Points on a hilly landscape, in no order, each with its height.
A ball rolls from a point to the lowest of its 2 nearest points, and stops where none of them is lower. Distance is the straight distance between rows; heights are no part of it.
tipa height 3.16: [-1.23  0.99  1.63  3.27  0.93 -2.26  0.31 -1.36 -0.26  0.05  0.04  0.65
  1.50 -0.75  0.26 -2.65 -1.66 -0.26  1.86 -0.92 -0.30 -2.19 -0.16 -1.40
 -0.94 -1.25  1.59  1.42  2.33 -1.13  2.17]
Vata height 6.40: [ 2.68 -0.72  2.10 -2.40  0.29 -0.27 -1.73 -1.12 -4.89 -0.91 -3.98  3.05
  0.79 -0.60 -1.33 -0.53  1.34  1.50 -2.28 -2.34  2.75  0.60  2.64  1.16
 -1.46 -0.51 -2.28 -5.10  2.28 -0.10  2.90]
Nofe height 4.36: [ 1.84  1.86 -1.06 -1.54  1.49  0.91  0.75  1.51  0.60  0.52  2.49 -0.74
 -3.29  0.41  2.09  2.60 -1.72  1.40 -0.74  2.30  1.01  0.71 -3.43  1.09
  1.34 -0.41  1.52 -0.38 -2.19  0.44 -1.77]
fege height 5.93: [-3.17  1.30 -2.38  3.54  2.07 -2.08  2.06  0.59  0.41 -0.06  0.11 -2.10
  2.77  2.37  0.80 -2.34 -0.90 -1.78  1.05 -0.80 -1.48 -1.94 -0.03 -0.90
 -0.69  1.73  0.16  0.82  1.91 -3.00 -2.77]
leted height 2.36: [-0.08  2.66  0.89  0.58  2.25 -1.03  0.38 -1.39 -0.90  2.03  1.09  0.51
  0.62  0.83 -1.27 -2.35 -1.80 -1.79  3.31 -0.94  0.39  0.87  0.61 -1.91
 -0.03 -0.60 -1.48  1.20  3.62 -1.07  1.45]
rira height 2.23: [-1.62 -1.51 -2.65  0.32 -4.19  1.23  1.35 -2.12 -0.23 -7.39 -2.71 -1.02
  2.93  1.98 -1.24 -2.64  3.61 -1.00  0.74 -0.60 -0.46 -0.40  2.87 -2.19
 -3.42  2.87 -0.36 -2.22  0.93 -0.66 -4.36]
duf height 4.13: [ 0.89  0.28 -1.38 -2.33 -1.17 -1.48 -2.40  2.24  1.01  3.47 -2.47 -0.42
  1.19 -1.35  0.52  2.80  1.48 -0.97 -3.87  3.00 -0.34  2.46  3.07  3.59
  0.93 -0.42 -2.28 -0.22  0.02  2.53  4.09]
fav height 4.62: [-2.79 -1.10 -3.03  2.08  0.35 -1.47  0.69  0.20  0.85 -1.01 -1.47 -2.23
  2.28  2.73  2.85  0.37  0.73 -0.04 -2.48  0.35 -1.44  1.74 -0.59  2.84
 -0.99  0.99  0.57 -0.33 -1.83  0.95 -1.33]
dumo height 6.89: [-1.71 -1.22  1.71 -0.08 -1.60 -1.56  0.01 -3.91  3.13 -2.32 -2.48  0.52
  2.09 -0.04 -1.08 -0.30  1.02  2.76  1.06  1.29 -1.05 -2.81  2.98  0.21
  0.75 -0.93  1.87 -0.04 -3.37  0.89 -1.39]
tepaz height 3.66: [-3.30 -1.27 -0.67 -0.83 -3.34 -0.19  1.40 -2.40 -1.17 -4.70 -1.82  1.37
  2.61  2.76 -1.57  0.80  2.78  1.28 -1.28 -1.62  0.57 -2.08  1.23 -0.58
 -0.02  0.98  0.88 -4.85 -2.12  1.41 -2.64]
Lag height 2.68: [-1.19  2.43 -0.86  1.60 -0.64 -0.57 -0.53 -2.01 -0.55 -0.16  1.91  0.53
 -0.54  3.49  0.09  1.20 -0.47  2.52  0.04  0.96  1.15  1.29  0.47 -0.01
 -1.20  0.22  0.55 -1.42 -1.22  0.22 -0.56]
gudok height 0.90: [ 4.05 -1.57 -2.30 -1.67  1.21  4.11 -3.45  3.97 -2.04  2.38  1.73  1.76
 -1.57 -0.58  0.92  4.06  3.36 -1.54 -3.69 -1.73  1.59  2.67  1.76  1.91
  1.77  1.69  0.39 -1.02 -1.77  0.64  0.42]
rona height 3.96: [ 4.35  0.41  1.88 -4.31 -0.95 -3.38 -1.70  2.84  0.25  1.79 -1.13  2.66
 -3.97 -2.92 -2.33  5.41 -1.21 -0.14 -1.18 -2.21  0.99 -2.26  1.44  0.38
  2.36 -0.45 -0.71  1.98 -0.69 -0.24  2.09]
gulu height 6.33: [ 2.67  1.43 -2.17  0.16  2.68  3.84 -1.29  2.07  2.00  5.98  2.23 -4.55
  0.73 -0.09  2.61 -1.15 -0.87 -1.57  1.83  1.46 -0.92  3.98  1.61 -1.15
  0.74 -2.76 -0.47  2.40  0.63 -2.32  3.19]
toru height 3.78: [-3.21  1.72  2.42  1.75  0.90 -1.26 -0.45  0.21  1.84  0.65  3.11 -0.12
  0.49 -1.05  0.43 -1.83 -2.53  0.05  1.73  1.58 -2.01 -3.34  0.82 -0.94
  0.41 -2.57  1.89  2.15  0.49 -3.25  0.52]
Nanem height 1.70: [ 3.66 -0.04 -0.84 -2.80  0.56  0.74 -2.29  1.69 -1.22  4.09  2.85  0.72
 -2.89  0.26 -0.69  4.72  1.15 -0.37 -3.56 -2.00  2.95  0.91  0.77 -0.77
  2.32  0.03  0.52 -2.57 -0.72  0.99  1.94]
tuga height 2.57: [-3.09  1.00  1.43 -1.65 -2.73  0.26  0.76  0.39 -1.06 -1.59 -1.11  1.42
 -0.16  1.43 -2.02  1.35  1.73  1.37 -0.33  0.06  1.99 -1.36  1.79 -0.54
  1.53  0.94 -2.29 -3.11 -1.22  2.40 -2.06]
zek height 3.19: [ 2.70 -1.53  0.35 -3.71  0.05  0.45  1.73  1.13  1.08  1.88 -0.85  0.37
 -3.34  0.21 -1.49  5.64 -1.07  0.53 -1.61 -1.40  0.67 -0.70  0.74  2.84
  2.30 -0.75 -1.14  1.37 -4.48  2.32  0.42]
volu height 4.45: [ 0.89 -1.43 -0.79  0.19  2.76  0.46  1.83  0.76 -2.83 -1.66 -0.20  1.54
 -0.45  2.25  0.05 -0.36 -0.40  0.02  1.40  2.20 -0.18  2.44 -0.81  1.98
 -1.49  2.37 -3.06  0.39  0.81 -3.15 -1.54]
kog height 3.47: [ 2.09  1.55 -0.41 -0.49  2.51  5.65  0.29  5.77  0.78 -0.06  1.17  1.88
 -0.85 -0.22  1.66  0.01  1.35 -0.31  3.05  0.44  2.03  1.60 -0.37  1.74
  0.64  0.91  0.09  1.54 -0.70 -0.48 -1.56]
vaso height 4.76: [-1.78  1.32  0.42  0.30  1.85  0.50 -0.86  4.16 -0.77  3.92  1.23  0.50
  2.28 -1.83  0.08  0.26  1.07 -2.84  2.48 -0.10 -1.65 -1.72  2.02 -0.22
  2.25  0.49 -2.65  0.68  1.54  0.31  1.04]
bivat height 3.91: [ 0.92  1.61  0.79 -0.33  1.72 -2.77 -0.20  0.99  1.44  2.69  0.69 -1.32
 -2.15 -2.62  0.64 -0.88 -3.23 -2.20 -1.42  1.94  2.21  0.05 -1.36 -0.66
  0.28 -1.26 -0.55  2.28  4.33  0.75  3.99]
levon height 4.74: [-1.54 -2.51  1.88  0.95 -0.17 -2.58 -1.00  0.24  1.98 -0.31 -1.19 -0.46
  1.24 -4.92  1.12 -0.23  0.17 -0.59 -0.62  0.04 -2.11 -1.46 -2.82  0.94
  1.30 -1.59  0.51  2.65  0.52  1.44  2.17]
Fab height 6.63: [-2.72 -1.72  1.72  1.57 -3.07 -0.30 -0.63 -2.24  4.32 -1.67 -0.93 -3.47
  2.84 -2.08  0.93 -2.98  0.81  1.18  3.00  1.10 -2.86 -1.89  0.70 -1.11
  0.32 -0.32  1.67  2.16 -2.35  0.56 -0.64]
mov height 4.21: [-1.00 -1.18 -1.36 -0.57 -4.48 -0.27 -0.19 -2.60  0.68 -3.85  0.71  3.70
 -3.22 -0.56 -3.51  0.37 -1.37  0.36 -3.14 -1.93 -1.73  0.90 -1.01  1.33
  0.10  0.52  1.47 -0.14 -4.07 -0.82 -3.14]
kib height 5.48: [-0.53 -0.29 -1.39  1.23 -1.11  0.37 -0.20 -3.74  1.60 -3.78 -0.25 -2.04
  0.95  1.30  0.82 -2.85  0.59 -0.06  0.80 -0.02  2.54  1.01 -1.76 -1.65
 -1.25  0.93  2.79 -0.64  0.48  3.12 -2.29]
nelu height 4.93: [ 0.03 -1.99 -0.73 -0.10  1.55  2.09  0.37  3.22 -4.53 -2.21 -0.11  3.10
 -0.93  0.11 -0.31  2.46  1.46  0.80  0.14 -0.08 -1.05  1.81  0.69  2.90
  0.89  3.18 -1.72 -0.34 -1.70 -4.10 -2.30]
vev height 4.22: [-0.27 -2.35 -0.27  0.62 -0.84  1.81  0.94 -2.13 -1.37 -1.46  2.12  1.42
 -2.73  1.70  0.00  1.33 -0.55  1.14 -3.03 -2.15  2.10  0.35 -3.92  0.39
  0.57  1.79  1.55 -3.86 -2.60 -1.47 -0.70]
Kamu height 5.05: [-2.75 -2.18 -1.39  0.86 -1.27 -2.94  1.97  1.64 -0.59 -3.60 -1.72  2.22
  0.12 -0.69 -1.04 -2.09  0.64  0.11 -0.72  1.80 -4.33 -1.50  0.28  2.11
 -0.89  2.87 -1.42  1.56 -0.35 -3.24 -3.69]
vavo height 2.37: [-1.71 -1.11 -2.11  2.05 -0.81 -0.23  0.56 -1.33  0.03 -2.79  0.97  1.40
 -0.87 -0.63 -0.34 -2.48  0.03  0.81  0.68 -1.29 -2.51 -0.95 -3.60 -0.19
 -0.75  2.53  1.34 -1.15 -1.70 -1.48 -1.96]
Lev height 2.77: [ 1.58  0.31  1.59 -2.64 -0.21  1.72 -2.37  1.78 -4.60  3.67  0.97  2.22
 -0.84  0.25 -2.00  3.61  2.27 -0.47 -2.30 -3.23  3.21 -0.87  3.12  0.44
  2.55 -0.39 -0.55 -4.78  0.55 -0.97  1.92]
Gine height 5.45: [-0.58 -1.30  1.22  2.15 -0.60  0.13  0.60 -4.83  0.06 -3.51 -1.34  0.35
  5.10  1.41 -1.36 -2.43  1.63 -0.22  3.30 -3.33  0.62 -0.78  1.05 -3.03
 -2.39 -0.29  2.77 -0.94  1.92  0.06 -0.05]
Ked height 4.35: [ 0.31 -0.98  1.50 -1.30  0.61 -3.86 -1.11  0.77 -0.70  2.87 -1.02  0.81
 -1.13 -3.41  0.26  0.42 -1.27 -0.58 -1.27 -0.72  0.31 -3.17 -1.11 -0.68
  0.54 -1.15  0.53  1.33  1.82  2.62  3.04]
Kugu height 3.56: [ 3.61  0.72 -0.34 -3.68  0.13 -0.05 -3.02  1.62 -3.03  3.98 -1.66  1.03
  1.21 -1.95 -1.96  3.24  0.92 -0.76 -2.71  0.01  0.71  0.58  4.34  0.91
  1.04 -0.22 -2.67 -3.14  0.33  1.59  3.88]
Mab height 3.41: [-1.09 -3.03 -2.32  0.76 -3.02 -0.21 -0.20 -1.23 -1.82 -3.70  1.26  2.85
 -1.72  0.53 -0.32 -0.68 -0.48  1.35 -2.85 -1.55 -1.16  1.80 -3.75  0.77
 -1.95  1.26  2.88 -1.68 -3.21 -0.40 -2.01]
zupi height 5.29: [ 4.19  1.48  2.82 -1.47  2.19 -0.69  0.94 -1.48  0.36  1.18  0.58 -1.16
 -2.54  1.57  0.27  2.69 -1.62  1.47 -0.67 -0.35  1.75 -2.73 -2.69 -2.76
 -0.31 -1.19  2.17 -1.21 -1.04  3.00  2.70]
fure height 2.75: [ 1.95 -0.14 -3.05 -0.55  3.77  3.99 -0.99  6.72 -1.58  2.24  0.63  2.04
 -1.51 -2.01  2.16  1.03  2.52 -3.02  1.36 -2.18  2.38  0.46  0.54  1.76
  1.23  1.59  1.04  1.33  0.62 -0.59 -0.34]
patem height 6.11: [-2.26  0.44 -0.93  1.71 -0.45 -1.97 -1.01 -2.57  3.85 -4.44 -0.19 -3.73
  3.32  0.04  3.59 -0.78  0.77  0.79  0.59  1.59  1.18 -0.76  1.04  0.47
 -0.09 -2.09  4.41  1.86  1.13 -0.07 -0.94]
nosu height 3.92: [-0.88  0.60 -0.34  1.51  1.86  1.71  1.18 -3.06 -3.13 -0.84 -0.45  0.12
  1.56  3.07 -1.00 -2.12  0.58 -1.39 -0.30 -3.63  2.87  0.60 -0.67 -1.77
 -1.16  2.13  0.17 -3.65  2.25 -1.41  0.09]
Dos height 1.00: [-2.96  0.36  0.25 -1.32 -3.66  1.46 -0.24 -0.69 -1.56 -2.52 -2.38 -0.44
  0.31 -0.41 -1.11 -0.12  1.45 -0.01 -0.39 -0.12  0.77  1.25  1.87 -0.45
 -1.73  2.79 -3.17 -3.69  1.89  1.91 -2.26]
sada height 5.71: [-3.11 -0.03 -2.57  2.71  0.93 -2.04  2.18  2.31  3.26 -1.94 -0.38 -4.04
  1.28  0.22  2.96 -5.13 -0.40 -1.07 -1.38  1.58 -2.49 -1.37 -2.41  0.06
 -0.70  0.15  0.47  2.60  2.11 -3.10 -2.15]
kule height 4.68: [-1.96 -3.30 -2.37  1.38  0.11 -1.93  0.92  2.98 -3.58 -3.75 -2.20  2.87
  0.12  1.08 -0.51  0.71  1.06 -1.13 -2.93 -0.86 -2.30 -0.39 -0.35  2.73
 -1.59  3.61 -1.94 -1.51 -0.03 -3.15 -3.24]
Saku height 5.76: [-0.16  2.25  3.59  0.47 -4.00 -1.52 -1.28 -2.92  3.13 -0.07  0.24 -2.47
  1.20  1.72 -2.57 -2.11 -0.13  0.67  2.89  1.21  0.50  1.04  1.56 -3.56
 -0.44 -2.43 -0.74  0.28  1.30  1.08  0.18]
pob height 4.64: [ 0.60  2.59 -0.30  2.69  2.68  3.13  1.14  1.56  0.32  2.65  3.35  0.14
 -0.20  0.22  0.36 -2.80 -1.90  0.40  4.93  0.55 -2.49  0.35 -0.49 -3.14
  1.45 -2.15  0.31  2.88  0.92 -3.87 -1.47]
vilo height 4.85: [ 2.91 -0.76  2.39 -0.48 -0.03  1.62 -0.18 -1.83 -1.97  0.37  1.60  1.08
 -2.41  1.25 -2.21  2.61 -1.29  2.14 -1.03 -1.93  2.08 -1.55 -1.10 -1.22
  0.42  0.55  2.30 -3.39 -2.12  1.34  1.11]
Tofes height 4.27: [-0.70  3.14 -1.90 -0.27  2.89 -1.15  0.51  0.36  1.91  1.57  1.33 -1.54
 -3.28 -1.30  2.72 -2.05 -2.35 -2.15 -2.42  1.30  1.24  0.43 -4.02  0.10
  0.51 -2.78  0.15  3.03  2.83 -0.48  0.73]
kado height 5.10: [-0.38  0.07 -3.04  1.41  4.01 -0.03  2.17  0.60 -0.34  2.46 -1.43 -1.25
  1.66 -1.68  1.82 -4.46 -1.72 -4.12  1.80 -1.36 -0.33  1.38 -1.37  1.57
 -0.29  1.42 -2.36  3.10  3.20 -3.51  2.36]
dize height 5.06: [-1.89  0.08 -1.43  0.89  1.16  0.72  1.06  0.46 -0.07  1.32 -0.93 -3.27
  2.60  1.69  1.55 -0.94  1.82 -0.64  0.31  1.59 -0.85 -1.71 -1.06 -0.24
 -0.27  1.90 -1.71 -1.09 -1.43  1.95 -0.06]
sosar height 5.16: [-1.93 -2.91  1.94  0.86 -2.12  0.63  0.45  0.54  1.88  1.36 -1.61 -1.88
  1.92 -3.40 -0.15  0.09  0.03  0.01 -0.08  1.68 -3.79  0.07 -0.51  1.63
  0.85  1.83 -3.11  2.16 -1.10  0.77  0.64]
Kal height 5.34: [ 0.17 -1.55  3.26 -1.93 -1.76 -0.13 -0.61 -1.32 -0.19 -0.21 -3.22  0.14
  0.41 -3.43 -1.92  2.01 -1.27  0.99 -1.80  0.97 -2.29  1.45  2.40  2.01
 -0.36  0.53 -1.42  1.16 -2.60  1.42  0.24]
Tesov height 4.51: [ 1.89 -1.05 -0.39 -0.30  1.16 -1.02 -1.47  2.03 -0.40  3.35 -1.16 -0.28
  2.28 -2.70  2.44  0.65 -0.27 -1.44 -1.23  2.65 -0.68  0.66  1.89  2.77
  1.06 -0.04 -1.54  1.77  0.57  0.35  4.46]
riten height 6.18: [ 1.22 -0.49  1.48  2.24  1.36  1.19  1.25 -4.62 -0.48  0.13  0.71  0.99
 -0.20  2.68 -1.81 -1.29 -0.35  2.47  2.59 -4.09  0.13 -0.01 -2.28 -3.50
 -0.84 -1.56  0.98 -3.00  0.76  1.28  1.91]
bufu height 4.15: [ 0.59  1.83 -1.76 -0.96  0.10  3.27  0.25  3.41 -0.37  1.38  2.63  1.16
 -2.23  0.06  0.59  2.70 -0.25 -0.34 -0.03  1.54  0.07  2.16  0.13  2.71
  0.70  0.75 -1.15  1.34 -1.83 -0.73 -3.55]
puza height 4.84: [-0.89  2.18 -0.66 -0.41 -1.02  0.65  0.39 -0.17  2.11 -0.35  2.36 -3.08
 -3.87 -0.69  0.63 -1.41 -1.92  1.57 -0.71  2.27 -1.37  1.65 -3.81 -1.48
 -0.28 -1.70  1.73 -0.50 -3.37  0.65 -2.64]
Tol height 4.12: [ 3.45  0.93  1.44 -0.33  2.15  5.96  0.61  2.81 -0.10  1.95  2.10  1.24
 -0.81 -0.20  0.30 -0.07  0.06  1.42  5.27 -0.17  0.57  1.55 -0.83 -1.35
  0.46 -1.49 -0.35  2.63  0.80 -1.92 -1.80]
kabe height 5.44: [-3.96 -1.77 -2.64  2.10 -2.12 -2.46  1.80  1.68  3.51 -2.68 -0.39 -1.44
  0.27 -1.67  1.91 -3.52  0.40 -0.19 -0.38  1.48 -4.80  0.26 -2.47  1.43
 -0.15  1.57  0.15  2.23 -1.12 -2.88 -3.73]
mul height 3.42: [ 1.72  2.27  1.49 -2.39 -1.16 -3.44 -0.38 -0.63  0.95  1.40 -1.03 -0.26
 -1.35 -0.43 -0.43 -0.82 -0.42 -2.13 -1.63  1.83  3.42  0.65  0.17 -1.45
 -0.23 -0.99 -1.41 -0.17  5.05  3.42  1.85]
ruvaf height 3.51: [-2.63 -0.82  0.82 -1.05 -0.84 -2.81  1.15  1.14  0.05 -1.12 -1.12  0.42
  0.44 -0.17  0.34 -1.71  0.79  0.40 -0.70  2.93  0.45  0.33  1.86  2.66
 -0.42  0.37 -0.96 -0.45  1.60  0.43  0.84]
relu height 6.37: [ 2.13  0.52  3.01  0.56  2.36 -2.33  0.39 -1.76  2.31  1.16  0.86 -0.70
 -2.02  1.57  2.97 -0.86 -3.92  0.78 -1.11  2.85  1.92 -3.31 -1.02 -2.29
 -0.95 -5.02  2.29  2.56  2.46 -0.64  4.95]
Gez height 4.83: [-0.59 -2.04 -1.97  1.16  3.66 -1.85 -0.23  1.78 -0.01  3.14 -1.35 -1.73
  1.00 -2.87  3.47 -2.34  0.15 -3.72 -2.56  0.96 -0.89  1.51 -1.74  3.48
 -0.69 -0.16 -1.77  2.30  1.87 -1.33  3.92]
tovov height 4.14: [-1.82 -1.79 -2.18 -0.03  0.59 -1.74  0.44  1.75 -1.73 -0.28 -0.30  0.54
 -0.38 -0.26  1.62  0.62  1.67  0.12 -2.46  0.75 -0.58  1.00 -1.30  4.57
 -0.11  0.98 -1.03  0.13 -0.35  1.19 -0.37]
zes height 5.85: [-2.77  1.06 -2.31  3.03  0.93 -2.24  0.63 -3.77  2.80 -4.00 -0.14 -1.23
  2.17  2.47  2.02 -3.68 -0.21 -0.76 -0.46  1.34  2.41 -0.01 -1.92 -0.38
 -0.85 -0.99  3.42  2.06  2.17 -1.14 -1.37]
notas height 0.39: [-1.77 -2.77 -2.29  0.27 -5.22 -0.32  0.65 -1.72  1.76 -5.76 -1.13  0.14
  1.00 -0.08 -1.28 -2.86  1.75 -1.25  1.21 -1.11 -2.85  0.95 -1.05 -2.02
 -2.34  2.84  1.56 -0.39 -1.99 -1.09 -3.57]
duvaz height 6.15: [-1.38 -1.27  1.53 -0.35 -0.44 -0.24 -0.79 -0.68 -5.95 -1.22 -4.19  2.28
  1.94 -1.03 -0.93  1.81  1.37  1.62 -2.41 -2.28 -0.75 -0.42  2.62  1.81
 -1.48  1.29 -1.42 -4.40 -0.77 -1.15  0.38]
votus height 4.39: [ 3.06  0.15  2.19 -3.18  0.21  1.89 -2.85  3.89  0.39  3.09 -0.40  1.19
 -2.46 -4.45 -1.69  3.91 -0.63 -0.52  0.97 -1.85  0.82 -1.17  2.00  0.01
  1.71  0.48 -1.13  2.42 -0.88 -0.20  0.19]
Nupu height 3.27: [-1.18 -2.20 -2.10  2.65  1.25 -0.60  1.03 -1.30 -1.95 -2.91 -1.17  0.60
  1.84  0.10 -0.65 -1.97  0.21 -1.53  0.18 -3.18 -0.26  0.33 -2.05 -0.72
 -2.86  2.61  1.53 -1.97  1.81 -1.31 -1.67]
mino height 2.59: [-0.22  0.55  1.44 -1.30 -2.23 -2.03  0.62 -2.08 -0.75 -1.77 -0.42  0.28
 -1.44  0.00 -0.62 -0.81 -0.28 -0.50 -0.97  1.59  2.80  2.71  0.67  0.71
 -1.24  0.88 -2.24 -1.00  2.78  2.34 -0.77]
musop height 5.46: [-2.23 -1.26  0.33  1.82  0.18  0.12  2.52  0.15 -1.54 -0.17 -2.15 -1.28
  3.67  2.34 -1.40 -1.19  1.03  0.55  2.55 -0.73 -2.01 -0.82  2.74  0.34
 -0.69  1.83 -2.62 -0.48  1.04  0.16  0.18]
zus height 6.38: [-2.96 -0.09 -0.69  0.59 -2.64 -0.64 -1.95 -2.56  4.63 -1.58  0.08 -3.08
  2.84 -0.25  0.84 -0.62  1.98  0.15 -0.53 -0.02 -1.19 -0.81 -0.69 -1.46
  0.14 -1.94  5.51  1.70 -3.60  1.69 -2.22]
bof height 4.81: [ 1.62 -1.11 -0.03 -0.66  1.60  3.25 -1.58  3.04 -1.70  4.94  0.78  1.21
  0.94 -2.58 -0.78  2.37  0.78 -1.05  3.18 -1.56 -1.14  0.68  2.24 -0.27
  1.96  0.10 -0.84  0.47 -0.34  0.31  1.39]
Pagap height 1.78: [-0.14  1.00 -3.48 -0.22  2.91 -0.49 -1.18  3.47 -3.14  2.46  2.24  2.24
 -1.46 -0.58  2.21  0.81  1.53 -1.16 -1.17 -2.09  2.46 -1.10 -0.54  0.51
  1.72 -0.62 -0.51 -0.05  1.54  0.43  0.61]
venot height 5.80: [ 1.02  0.15  1.21  2.53  0.06  1.07  0.58 -5.31 -0.63 -1.64 -1.53  0.49
  4.03  4.51 -1.68 -2.14  0.20  1.52  2.59 -3.59 -0.66  2.79  0.68 -2.76
 -2.66 -3.05  0.43 -2.87  2.64  0.08  0.56]
Lat height 6.13: [ 5.77  1.05  2.30 -1.15  2.62 -1.10 -0.13 -0.33  1.27  3.66  1.61  0.68
 -1.76  2.89  0.24  1.68 -3.55  0.94  1.74  3.79  1.20 -1.33  0.94 -1.85
  0.48 -3.24  0.71  2.30  1.71 -0.55  4.57]
Vevor height 0.94: [ 2.21  2.56  1.09  1.35  0.60  0.30 -0.25 -2.06 -0.91  2.62  3.10  0.39
 -1.22  2.30 -1.71  1.18 -1.78  0.95  3.27  0.44 -0.13  1.43  0.97 -0.79
 -0.17 -1.50 -1.27 -0.41  0.94 -1.13 -0.39]
revi height 6.16: [ 2.20  3.07  0.00  0.12  1.75  3.27  0.25  1.68  1.66  2.83  1.90 -3.75
 -0.92  1.64  1.23 -0.52 -1.14  0.30  2.30  4.10 -0.60  2.76  0.64 -1.25
  0.30 -1.84 -3.36  1.97 -0.36 -0.47  0.41]
dila height 5.89: [ 3.98  3.10  3.22 -0.01  2.04  2.36  1.30  0.83  2.83  2.68  2.87 -1.15
 -1.31  3.26  0.45  0.73 -1.89  1.40  3.70  2.82  0.18 -0.66 -0.54 -3.04
  0.27 -4.44 -1.10  2.78  1.77 -0.68  2.81]
ziv height 4.34: [-3.64  2.24  0.83  0.55 -0.38 -1.32 -0.62  1.74 -0.19  2.67  1.57  0.56
  1.10 -1.22 -1.12  0.75 -0.40 -0.36  1.15 -0.69 -1.37 -4.11  2.59  0.45
  2.08 -0.13  1.43  0.77 -0.99  0.30 -0.75]
luv height 5.47: [ 0.64  1.43  3.84 -0.53 -3.33 -0.82 -0.81 -1.09  3.86  1.16  0.52 -3.31
 -0.87 -1.25 -1.81 -0.05 -1.94  0.64  1.66  2.81 -1.78 -0.20  1.28 -1.88
  0.37 -0.77 -0.61  0.77 -1.71  1.32  0.25]
ruri height 4.37: [-3.36 -0.78 -0.53 -1.83 -4.01 -1.16 -1.94 -2.73  0.86 -5.89 -0.57  1.88
  0.80 -0.07 -1.58  1.40  2.26  0.84 -0.93 -1.77  0.83 -0.14  2.10  0.32
 -0.41 -0.20  2.87 -1.43 -1.53  0.83 -3.61]
Zada height 5.82: [-0.20 -2.61  1.44  0.43  0.88 -0.06  1.42 -2.82 -3.18 -0.95 -3.19  1.50
  2.84  0.36 -0.99 -0.25  1.45  2.08  1.80 -1.61 -0.28 -1.16  0.80 -0.13
 -1.36  0.99 -1.77 -1.88 -0.29  1.05  1.89]
zutig height 5.18: [ 1.14  1.71  1.44 -0.21 -1.44 -0.38  0.04  1.04  3.90  1.32  1.33 -4.93
 -2.95 -2.08  0.64 -0.59 -2.58  1.09 -1.11  2.95 -1.21  0.07 -2.30 -2.33
 -0.59 -0.78  0.18  1.60  0.36  1.34 -0.62]
giko height 4.82: [ 0.29 -0.81  1.28 -1.47 -2.69 -1.22 -1.17 -0.16  0.37 -1.52 -0.53  2.21
 -3.55 -3.30 -2.40  0.56 -0.20  0.79 -1.81 -1.54 -0.23 -1.48 -2.87  0.59
  0.65 -0.67  0.13  0.28 -1.86  1.58 -1.16]
Rinaz height 5.60: [ 2.17  3.78  0.60 -0.05  3.23  1.07  1.49 -1.34  0.22  1.92  2.54 -1.84
 -1.46  2.21  1.68 -0.33 -2.10  1.14  1.37  1.23  0.78 -2.42 -2.52 -2.96
  0.78 -3.07  1.14  0.88 -0.01  1.82  1.97]
Doke height 4.96: [-0.82 -1.09 -0.35  0.09 -3.67  0.39 -0.86 -4.79  1.22 -5.89  0.51  1.21
  2.58  0.23 -1.12 -0.98  2.96  0.52  1.92 -2.20  1.38 -1.48  0.59 -1.90
 -0.83  0.57  5.20 -0.81 -0.79  1.77 -1.32]
Zefir height 2.15: [ 2.89 -2.36 -0.38 -3.28  0.19  5.15 -0.47  3.04 -1.12  1.88 -1.29  1.55
 -1.60 -1.97 -1.20  5.43  1.66  0.50 -2.73 -1.66 -0.06  2.41  1.02  2.57
  2.12  1.37 -1.52  0.40 -3.58  0.95  0.14]
tor height 3.86: [ 2.08  1.07  0.59 -3.04 -0.76 -0.74 -0.60  1.27  1.92  3.27  0.36 -0.75
 -2.77  0.31  0.86  3.45 -1.92  0.47 -2.58  1.72  0.50 -0.27 -1.16  1.55
  0.80 -0.36  0.41  0.78 -1.94  2.68  0.32]
Goso height 3.76: [-0.02  0.79 -1.21  2.04  0.86 -0.21  1.86 -1.89 -4.26 -1.87  0.89  1.36
 -0.63  4.53  0.51 -0.52 -0.66  0.06 -0.21  0.47  2.50  2.11  0.12  0.59
 -1.44  1.67 -1.58 -2.22  1.28 -1.36 -0.11]

For each start below, name the point where the ball stops.
luv => gudok
Vata => mino
revi => vavo
duvaz => mino
Gez => gudok
bof => gudok
vaso => Vevor
Lat => vavo
sosar => mino
relu => vavo
patem => Dos

Call two points neighbours if one is among the 2 nearest of the other. Go from one point of each pair to the other, from neighbour to neighbour, staying as low as possible. Name the highest point that can't be avoided.
notas / mino => tepaz
kule / gudok => nelu
Dos / Vevor => nosu
Pagap / gudok => Nofe
